Each scene shows the same named points in several views. A view is turned or mirrored, and shifted as a whole, has a little noise and may leave points out.

Scene 1
View 1
rus: [-1.68  0.19  1.46 -0.99 -1.20 -1.42 -2.53 -0.09]
kozi: [-4.45  1.30  2.23 -2.14 -4.83  1.85  1.10  0.59]
vupoz: [-2.35  0.04 -2.01 -0.91  0.12 -1.76 -2.32  0.01]
pim: [-3.09 -0.02 -1.54 -0.12 -0.01 -0.90 -0.50  0.40]
bim: [-0.30 -1.16  3.24  2.44 -0.66 -0.77  0.87  0.57]
Rutop: [-3.43  0.59 -2.63 -1.18 -0.03 -1.09 -1.34  0.32]
tesu: [ 0.90 -1.95  3.17  3.28  0.72 -1.85 -0.28  0.80]
Kalip: [-1.36  0.00  0.52 -0.49 -1.04 -1.06 -1.70 -0.02]
Voken: [ 0.09 -2.74 -4.96  4.68  5.50 -3.14  0.81  1.05]
tid: [-4.03  0.67  3.68 -1.24 -5.35  2.51  2.97  0.93]
Rolib: [-4.21 -0.42 -3.71  1.87  0.37  1.01  4.91  1.69]
Mos: [-4.54  0.06  2.78  0.65 -4.57  3.26  6.32  1.98]
sol: [-2.97 -0.77  2.80  2.15 -2.37  1.78  5.15  1.80]
genak: [-3.16 -1.11 -0.76  2.83 -0.08  0.88  5.60  1.98]
View 2
Kalip: [ 1.66  1.50  0.77 -0.58 -2.05  0.89  2.89  2.96]
Rutop: [-0.04  1.57  1.70  0.83  0.73 -0.32  1.01  2.80]
Rolib: [-1.58  3.64 -1.78 -1.42  3.73 -0.74  2.51 -1.79]
sol: [-0.59  4.83 -3.91 -2.63 -1.56  2.29  4.76 -1.65]
rus: [ 1.15  2.07 -0.48 -0.76 -2.16  1.46  3.67  2.01]
bim: [ 2.46  1.13 -1.84 -2.10 -2.78  1.17  5.77  0.67]
Voken: [ 1.78 -3.73 -0.04 -3.24  4.39 -5.05  4.24 -0.30]
genak: [-0.97  4.65 -2.96 -1.95  0.17  1.54  3.64 -1.34]
vupoz: [ 0.86  0.74  1.77  0.32 -0.21 -0.67  1.60  3.38]
Mos: [-1.83  7.55 -4.32 -1.74 -1.77  4.18  3.81 -2.04]
View 3
Kalip: [-2.66 -3.31 -0.43 -1.38 -0.89  0.72  4.62  0.82]
pim: [-2.28 -2.22 -0.74 -0.79 -2.26  0.06  2.52  2.41]
tesu: [-2.73 -3.91  1.46 -3.35  0.02  1.07  1.47 -0.44]
Voken: [-6.16 -4.50  0.65 -2.80 -5.64 -1.76 -4.06 -0.91]
Rolib: [-0.45 -0.26  1.17 -2.87 -2.24  0.72 -2.88  4.25]
genak: [-0.22 -1.11  2.44 -3.97 -0.18  1.15 -2.55  2.34]
rus: [-2.70 -3.13 -0.69 -0.90 -0.88  1.16  5.63  0.85]
Mos: [ 3.16  0.62  2.92 -4.16  3.75  3.58  1.22  3.90]
vupoz: [-3.03 -2.35 -1.95  0.44 -4.43 -0.55  1.60  3.68]
kozi: [ 1.31 -0.58  0.52 -1.40  1.86  2.83  6.13  3.82]
tid: [ 2.38 -0.36  1.30 -2.73  3.66  3.43  4.94  3.28]
View 4
Rolib: [ 1.19  1.44 -3.11  3.33 -1.70 -1.22 -2.74  2.14]
sol: [ 5.47  2.31 -0.08  1.04  3.89 -1.14 -0.91  3.80]
rus: [ 3.41  3.31  0.46 -1.36  2.35  4.09  1.37  1.08]
bim: [ 3.15  4.54 -1.05  2.51  4.86  1.65  1.30  1.64]
Kalip: [ 3.15  3.34 -0.44 -0.31  2.00  3.39  1.03  1.27]
kozi: [ 6.22  1.19  1.46 -2.02  1.99  0.39 -1.09  4.04]
Mos: [ 6.70 -0.38  0.17  1.13  0.92 -4.99 -4.40  5.46]
vupoz: [ 1.33  2.73 -1.11 -1.07 -0.45  4.36  1.05  0.50]
tid: [ 7.34  1.17  1.15 -0.85  3.44 -1.82 -1.63  5.08]
tesu: [ 2.44  4.12 -1.62  3.07  3.33  1.46  0.78  1.15]
pim: [ 1.72  2.27 -1.11  0.16 -0.15  3.23 -0.14  0.99]
Voken: [-3.34  4.80 -5.17  5.98 -0.55  3.50  0.79 -1.62]
Rutop: [ 1.67  1.78 -1.11 -1.00 -1.30  3.80  0.02  1.07]

In a view up to two points have been moved. Name them for each view, in the order of its rows, or write none.
view 1 => tesu
view 2 => rus, genak
view 3 => vupoz
view 4 => sol, Mos
